A landscape with many valleys, sampled at points; each row gives a point and its height.
A ball rolls from a point to whichever of its 2 nearest points has the largest drop for the distance, and stops where none of them is lower. Distance is the straight distance between rows; heights are no part of it.
(653) h=312: [120  69 169 159 125 116 154 131  90 114 114 120 156 103 159 104  56 196
 100 130 172 162  99  77 144 104]
(880) h=439: [121 156 131  83 183  92  91 158 139  99 150 124 104 177 155 108 102 111
 135  94  88 116 170 120 117 106]
(805) h=520: [155 145  81 135 103 111 118 172 123 120 130 166 106  78  70  86 142 100
 143 159 167 145  86 140 124 138]
(324) h=165: [141 113 132 136  79 144 156 116 127 154 134 126 130 102  89 130 171 126
  93 146 144 148  99 134 135 145]
(489) h=104: [113 114 165 150 113  87 127 146 125 136 117 128 101 175  95 110 217 130
  85  78 166 109 108 133 145 100]
(943) h=408: [114 113 108  90 168  80  85 143 105  90 157  99 129 186 144  79 113 129
 102 110  85 108 143 109  99 109]
(244) h=156: [145 102 138 143 134 134 124  78 122 174  92 120 130 149 134 155 176 138
 151 112 113 105 120 155 106 161]
(14) h=257: [128 100 174 123 106 100 136 175 130  99 128 103 181 126 140 100  65 170
  93 164 173 151 100  75 129  81]
(297) h=283: [146 155 105  99 114 172 114  76 134 162 125 141 147  94 145 165 123 120
 123 124  72 150 157 156 140 193]
(493) h=303: [162 149  92 125 200 125 107 135 125 136 154 158 108 169 142  95 121 119
 149  97  92 107 133 149 119 174]
(83) h=670: [113 160 181 104  77  98 129 185 176 111 159  98 183 118  71 141 159 105
 118 143 149 125 123  98 122  75]
(465) h=603: [113 112  79  80 141  86  55 149 107  86  91 111 111 139 137 147 107  90
 156 168 104 115 181 109 107 138]
(81) h=282: [189  91 116 165 169 158 137 102 131 188 121 141 127 129 120 126  99 179
 113 116 110 158  78 138 118 183]
(136) h=265: [175 176  92 119 200 173 102 141 142 131 145 159  95 118 137 133  90 132
 169 129  75 132 145 136 127 167]
(616) h=216: [ 93 129 114 160 140 140 151 121 136  81  93 131 101 125 170 155  87 127
 192 154 168 117 180 132 120  89]
(10) h=142: [128 110 136 116 124 140 127 122 131 120 100 123 116 124 150 162  86 138
 149 157 107 141 151  89 132 129]
(153) h=85: [128 154 111 129 106 145 181 116 134 100 126 146 141  80  92 142 123  74
 185 165 128  97 112 116 105  99]
(569) h=160: [115 142 169 133  83 153 200 112 138 119 171 115 120 158 137 125 191 151
  71 115 147 121 113 139 177 129]
(239) h=434: [133 124 141 187 121 150 191 158 108 118 116 169 132  77 107 104 104 135
 143 139 184 134  75 120 131 105]
(202) h=480: [137 123 125 163 114 121 132 163 123 131 103 167 131  55  73 127 112 109
 173 167 177 150  98 109 110 118]
(60) h=568: [138 189 122  99 122 155 175 153 172  97 213 131 130 139  87 104 183 112
 113  92 117 113 103 162 157 130]
(479) h=188: [120 213 138 114 138 180 136 164 161 112 137 172 114  70 153 143  66 129
 154 152 129 156 159 134 186 123]
(672) h=344: [132 147 120 135 156 121 100 136 143 165 174 129 138 138 115  97 115 127
 106  54  98 152 112 150 107 162]
(26) h=168: [123 143 137 147 102 109 137 161 157 138 172 121 105 151  64  96 215 122
  70  76 156 123  79 146 159 127]
(675) h=536: [121 164 116  96  91 115 134 150 160  98 164 135 126 146  93 124 188  91
 109 136 117 112 130 142 140 134]
(397) h=667: [102 132 112 119 113  83  73 157  91 117  93 132 201  98 117  81 113  89
 129 139 137  82 137 128  93 111]
(705) h=202: [144 106 155 146 115 182 213  83 137 129 152 117 114 159 160 148 144 161
  94 132 113 139 105 122 173 129]
(276) h=297: [194 152  97 137 190 149 127 159 157 136 141 151  59 148 123 144 125 145
 184 141 114 141 132 144 136 149]
(963) h=780: [108  66 155 132 152 106 129  61 101 135  88  76 115 186 173 154 143 137
 133 114 120  89 140 121 103  88]
(75) h=387: [128  89 175 142 126 155 165 105 128 166 115 118 171 104 114 144  78 174
 126 118 127 169  86  77 120 125]
(807) h=744: [100 107 145  97 117  93  83 118 120 138 149  76 153 165 130 114 150 126
  62  84  82 144 126 125 114 117]
(160) h=139: [134  92 108  85 116  84  76 178 117  82 108  73 149 116 129 117  52 139
 109 196 125 160 144  56 126 101]
(169) h=57: [157 143 126 103 129 153 177  92 161 132 163 121 113 135  93 181 188 103
 142 149  81 108 113 141 133 146]
(484) h=153: [128 163 114 143 129 164 153 133 140  84 118 150 101  94 115 161 107  98
 210 169 163 106 142 131 125  95]
(833) h=206: [133  66 130 113 114 130 117  60 111 164  92 109 157 137 136 160 139 137
 114 118  85 118 116 111 102 159]
(597) h=499: [ 99 183 138  83  65  90 112 164 167 122 181 114 167 135  93 118 184  94
  70 109 128 126 136 167 127 132]
(409) h=221: [142 133  96  92 119 129  78  92 141 165 112 132 158  73  89 182 139  87
 137 158  67 150 135 122 102 152]
(103) h=487: [ 95 127 200 101 124 101  97 161 136 159 136 101 128 144 135 143 110 169
 114  90 131 191 148  96 130  85]
(703) h=598: [107 215 155  99 128 133 156 163 182  99 187 155 149 110  78 121 168  95
 154  90 124  99 128 163 157  99]
(293) h=456: [104 105 197 120 151 111  96 138 110 149 119 117 140 118 134 114  55 180
 143  94 122 183 119  81 112  93]
(585) h=223: [146 118 102 107 107 124 122 143 143 112 176  99  98 154 126 122 140 134
  68 138  97 163 143 117 150 157]
(94) h=112: [130 124 129  88 111 157 157  86 140 115 134 113 144 137 116 187 148 105
 129 170  67 106 146 111 125 113]
(159) h=820: [118  45 104 164 118 105  91  82  68 135  52  87 105 134 154 136 136 157
 131 145 178 122 134 118 114 135]
(923) h=702: [ 95 122 130 159 118  75  86 156  74 116  86 150 163 114 136  64 121 108
 113 108 177  88 126 135 106  89]
(117) h=423: [114  96 169 148 131 136 116 153 128 176 122 144 139  85 112 110  64 169
 124  93 148 191 103  89 120 132]
(606) h=236: [162 103 143 193 132 183 221  86 122 137 124 136 102 127 163 143 132 165
 120 144 161 130  83 142 161 154]
(586) h=159: [139 159 123 101 109 137 128 128 154 130 126 138 154  67  65 161 139  89
 154 168 106 139 117 107 102 116]
(173) h=266: [140 137 103 150 137 139 156 140 142 101 141 139  73 142 106 134 179 105
 172 148 151  94 115 151 126 134]
(501) h=353: [121  68 166 164 108 144 164 102 114 148  93 120 129 117 142 146 110 169
 123 129 173 154 107  97 136 109]
(53) h=86: [114  84 107  85 141 107  90 132 111 104  81  94 134 114 132 151  60 141
 144 192 120 151 162  56 119 130]
(710) h=196: [108  71 142 103 119  76  86 149  90  99 105  79 154 128 147  89  60 165
 104 174 173 147 127  74 124  82]
(958) h=109: [180 141 146 111 166 166 153 120 166 159 134 123 107 153 106 180 166 134
 172 125  83  87 107 147 111 164]
(414) h=384: [118 143 122 139 156 107 108 133 121 130 165 148 182 158 144  65 101 134
  82  64 116 128 131 152 122 138]
(295) h=427: [ 97 190 132 123 131 134 125 139 154 134 205 139 172 164 146  81 143 121
  71  56 109 127 141 181 144 138]
(578) h=136: [103 205 157 106 101 154 155 147 141 105 133 156 125  99 175 147 102 132
 161 138 163 121 184 141 178  95]
(879) h=213: [126 141 161 117  71 157 156 119 154 161 144 138 151  93 122 153 117 137
  96 133 125 173 127 133 155 139]
(854) h=549: [186 138  59 123 128 118 100 184 127 108 146 151  79  91  89 109 117 109
 142 177 151 163 119 102 131 162]
(550) h=37: [ 97  86 160 165 102  98 152 111 107 137 110 103  79 172 147 136 191 146
  84 105 175 111 131 139 146 102]
(384) h=375: [127  71 108 125 167  80  67 119  92 124 121  94 120 187 126  69 125 126
  95  98  96 108 106 110  89 134]
(436) h=701: [118 160 149  95  69 122 146 152 160  97 180  86 187 131  85 151 134 113
  66 157 102 133 110  83 126  95]
(261) h=340: [160  99  81 133 206  90  74 143 106 133 126 124  91 187 146  84 118 135
 128 118 102 111 121 122 100 164]
(392) h=800: [ 97  60 117 137 131 116  98  63 104 134  52  91 130 140 153 167 135 125
 167 144 135 104 148 125  95 112]
(280) h=332: [ 87 123 115 141 161 110 109 126  96  91 112 134 148 147 185  94  65 128
 163 117 146  97 167 127 112  97]
(162) h=358: [157 107 120 209 142 136 159 130 103 161  99 165  77 109 135 125 152 147
 156 124 200 127  90 167 129 149]
(692) h=68: [ 86 170 161 145 107 166 188  99 126 104 132 155 150 120 176 138 123 117
 165 137 153  97 164 156 151 100]
(363) h=725: [103 118 148  70  97 118 109 118 152 119 145  83 170 149 114 148 124 122
  71 136  71 144 134  97 110 109]
(804) h=187: [140  98 110 114 118 131 142 124 125 132 134 123  88 155 163 133 132 140
 116 138 121 138 145 124 139 146]
(605) h=244: [112 124 127 119 122 158 101  91 119 189  91 138 139 105 166 151 102 147
 149 117 105 145 165 156 138 162]
(883) h=241: [163 121 139 173 136 178 160  91 122 171 120 155 144  81 110 129 101 141
 147 140 127 156  77 137 125 167]
(291) h=229: [144 196  93 113 179 171 120 153 147 101 124 162  79  95 145 156  73 103
 183 164 108 139 168 119 167 144]
(874) h=222: [153 131 110 156 129 129 132 140 138 138 140 145  81 137  89 111 209 121
 125 110 146 111  86 154 143 136]
(198) h=108: [127 115 156 181  88 137 172 102 118 139 125 133 128 135 112 122 192 152
  58  99 157 117  79 126 157 131]
(287) h=199: [142 124 129 132 124 180 154 106 123 165 103 165 141  66 146 160  82 142
 162 144 126 164 133 134 138 151]
(790) h=321: [177  95 103 200 165 129 121 129  93 179  95 159 100 112 124  93 109 164
 136 119 161 138  78 143 131 178]
(58) h=162: [126 102 142  94 130 115 127  85 134 146 110 105 173 136 114 177 165  97
 120 136  47 106 138 119 105 135]
(46) h=761: [108  92 157  86 124 107 124  82 107 131 127  88 122 194 164 141 147 139
  85 110  79 113 148 120 124 117]
(21) h=631: [ 96 108  97 104 128  77  78 148 101  94  92 117 134 136 127 102 136  81
 145 130 126  91 166 121  94 103]
(535) h=98: [112 100 149 155 110 133 141  75  95 160  95 121 120 164 175 137 177 128
 105 109 148  93 147 155 133 139]
(391) h=274: [ 81  94 130 157 132 112 130 140 100 106  90 116 126 125 171 127  63 152
 167 137 189 142 153 103 106  80]
(599) h=217: [ 94 126 125 192 134 151 175  68 114  98 118 132 114 163 149 122 185 113
 137 115 178  46 127 168 138 103]
(588) h=262: [145 144  64  96 107 114  78 150 126 124 169 113 131 145 142  91 112 118
  53 117 104 165 151 158 132 184]
(225) h=308: [172 107 125 161 157 157 162 131 146 128 114 135  74 125 112 155 142 137
 194 168 122 125 103 127 117 141]
(960) h=269: [132 162  86  67  92 134  74  92 129 140 130 133 157  82 129 165 137  84
 106 157  91 158 175 150 134 161]
(666) h=394: [166 148 116 176 124 170 189 131  98 134 125 180  94  65 122 107 130 132
 170 133 209 145  82 168 151 142]
(321) h=634: [113 203 168 110 106 110 128 198 173 107 145 140 158  99  68 144 170  99
 167 117 143 108 136 128 128  72]
(824) h=289: [ 85 119 106 127 144 125 100 102 110 140  81 152 147 120 197 128  89 137
 165 123 137 126 179 142 125 134]
(559) h=575: [140 140  70 111 133  92  65 181 122  98 118 137  81 136 128 104 125 114
 133 160 129 142 157 115 114 149]
(229) h=158: [196 163 135 121 219 162 127 127 170 183 142 141  96 155 121 168 148 155
 210  97  89  70 134 182 115 175]
(978) h=149: [ 97 130 126 155 120 153 194  78 127  76 124 117 139 143 148 139 141  94
 156 145 143  51 141 140 130  85]
(894) h=733: [101 106 142 185 153  78 116 153  85 112 104 152 116 155 147  58 120 147
 111 103 177 117 113 128 132  90]
(995) h=461: [116 182 136  79 103 136 128 138 165 127 195 119 156 156 137 133 173 108
  68  81  79 140 146 164 147 142]
(343) h=302: [133 192  87 104 133 114  72 173 155 130 180 135 141 124 120  96 111 104
  89  88  98 158 146 165 121 159]

Where does a ball stop that starts at each point below?
(436) -> (53)
(995) -> (53)
(103) -> (53)
(293) -> (53)
(923) -> (287)
(202) -> (287)

Call two points neighbours if one is among the 2 nearest of the other. Go from one point of each pair to the other, from neighbour to neighbour, staying as low as possible. Name the highest point that can't be avoided.
(287) and (198) -> (879)
(692) and (550) -> (599)
(287) and (153) -> (297)
(550) and (169) -> (833)
